Points, in no order, along strands that fork, close into loops and pass close to each other.
In the rows, 100 means zero.
Two points are linked if the straight distance between their rows is under 26.8. Some points are linked to none.
J474: [ 89 113  95  98  54  90  85  97  83]
J329: [105  86 108  99  38  98 116  93  73]
J976: [121 111  80  75 116 119 130 108 103]
J892: [111  90 132  96 135 115 127  75 113]
J378: [119 113 103 101 132  81 136  87 112]
J777: [ 96  95 102  95 117  79 122 107 111]
J185: [115 100 115  81 124  88 144  85 111]
J783: [124 108 111  87 130  92 139  81 108]
J555: [103 110 130 128 133  81 102  76 110]
J216: [116  84 110 108 135 113 105 104 110]
J105: [124  88  93  88 129 126 119 112 107]
J576: [102  88 117  84 120  80 139  92 115]
J795: [ 78 119  70 107  82 111  57  87 101]
J403: [126  99  90 116  52 117  91 108  68]
J679: [108  84 126 115 135 110  96  94 110]
J763: [ 99  96 151 126 112 105  77  81  95]
J56: [124 116 121 129  96  65  84  92  84]
J208: [110 110  98 123 118  74  94 110 102]
J573: [ 64  82 106  76  74 103  85 113  99]
J196: [ 53  79  93  71  88 115  96  99 114]
J201: [103  76 129  87  56  94  94 112  75]
J746: [ 96  92 145 125 122 113  80  85 102]
J175: [ 89 125  80 105  54  97  72  75  86]
J919: [ 89  75 117  90  99  91  96 122  99]
J764: [ 51  85  89  72  91 109  95  86 119]
J411: [103  96  74  91 117 124 112 121 108]
J886: [111 114 127 133 119  71  85  87 100]
J475: [ 92 130  72 119 104  74  96 112 104]
J448: [115  79 121  80 128 110 130  93 110]
J900: [ 73 106  77  96  97 102  96 110 110]
J936: [108  95 107 104 127  84 118 101 111]
J187: [ 93 112  94 104  70  85  83 111  86]
J389: [ 84 127  79 108  65  93  71  91  90]
J914: [104  78 120  87  42  97 107 101  72]
J811: [109  70 134 100  93 101  76 117  87]
J534: [119 115 111 124  93  68  85 104  85]
J5: [ 99  88 115  97  80  88  84 119  86]
J902: [118 113 106 128 110  73  84 108  94]
J31: [ 81 101  62  79 104 139 105 101 115]
J294: [ 95 133  76 122  94  74  85 113  95]
J547: [120 115 127 133 110  74  79  87  92]
J116: [ 93  93 103  93  32  98 114  81  77]
J939: [ 77 111  67  70 101 121 120  85 118]
J745: [109 100 131 104 136 106 128  69 113]
J980: [116  85 129  87 133 116 128  84 111]
J568: [113 117  72  69 109 122 129 106 102]
J883: [111  94 136 122 112  86  82  93  97]
J429: [123 103  98 113  61 102  85 112  71]
J259: [ 97  90  93  60 106 116 136 108 107]
J40: [ 86  91  85  66 103 116 131 107 111]
J649: [ 62  97  75  68 100 114 109  72 124]
J908: [ 72 104  59  95 104 130  78  95 117]
J881: [106  89 125 113 117  83  91 104 101]
J24: [111 103 104 118 128  81 105 104 108]
J579: [121 104 146 129  94  98  77  78  82]
J151: [132  97 111 122  87 104  68 115  77]
J307: [101  83 140 118 128 113  86  92 105]
J25: [112 101 145 127 103  91  77  82  89]
J197: [111 114  88 104 125  79 131  98 111]
J773: [105  85 111 107 118  92  96 115 104]
J97: [ 94  85 116  87 115  76 131 101 112]
J349: [100  94 106 104  92  87  84 121  90]
J28: [119  86 100 100 133 119 111 111 109]
J122: [129 100 105 117  72 100  78 113  72]
J233: [ 70 106  69  67 102 119 114  69 123]
J271: [ 77 115  64 106  91 119  60  98 105]
J957: [ 79 107  85 101  90  91  87 115 101]
J245: [ 86 110  99  93  41  95  92  84  80]
J942: [ 81 123  73 107  74 100  65  94  93]
J752: [ 80  74 119  82  84  90  94 122  96]
J520: [100  94  93 106 114  92  99 121 105]
J104: [128  96 110 125 102 104  66 116  84]
J410: [ 55  88  83  71  97 108  94  70 125]
J864: [103  99  83 106 118 101 104 120 106]
J867: [ 74 103  60  88 105 134  90  96 118]
J873: [119  90 106 122 123 108  75 118  98]
J174: [ 73 108  62 101  98 125  64  96 112]
J829: [100 120  79 109  49 107  82  86  80]
J812: [107 100 126 111 137  92 121  76 114]
J3: [103 100  70  83 112 130 118 117 108]
J49: [ 69  78 113  79  77  95  91 120  96]
J537: [109 109 123 128 126  71  97  88 105]
J373: [ 91  73 110  87 112  96 110 119 108]
J769: [108  97  79 100 121 111 110 121 109]
J839: [ 96 104  65  75 106 136 118 110 108]
J467: [111 116  73 120  45 118  89  89  74]
J825: [119 107  81 117  48 116  92 102  69]
J281: [103 105 127 122 136  86 114  75 114]
J332: [126  95 140 116  82  83  85  88  79]
J171: [103 125  66  68 104 119 130  95 106]
J65: [108 118  82 113 123  81 119 106 111]
J911: [ 77 106  75  88 104 103 116 105 114]
J130: [ 98  76 106  79 117 105 126 111 110]
J606: [ 90 134  73 119  83  79  79 105  94]
J672: [ 93 121  63  67 101 127 123  90 110]
J561: [ 80 103 107  86  34  88 105  73  82]
J931: [104  83 105  64 112 111 139 106 108]
J789: [126  99  89  80 123 122 125 108 105]
J740: [115  90  96 116 125 108  84 124 103]
J433: [ 94 107  95 107  88  84  85 117  92]
J89: [123  98 111 126 113  98  70 114  91]
J263: [100 118  82 118 114  75 103 114 106]
J993: [100  86 118  91  64  91  88 116  80]
J766: [ 79 100  80  79 103 107 125 106 114]

How many points has the smallest loop of links through each point below? Write 0 if it is on no loop.
J197: 12
J201: 12
J89: 0

A tip is a point with one link. Name the tips that can be reached along the links from each point below, in the order of the rows.
J433: J573
J233: J196, J579, J740
J886: J448, J606

A piece is two or more points that can be reached from each other along the links. Count, over all rows, the pieces, the separate loops (a circle has one, a figure eight two, a Y none), the forks (points with three links) and the tips (points with one).
pieces: 3
loops: 2
forks: 4
tips: 6
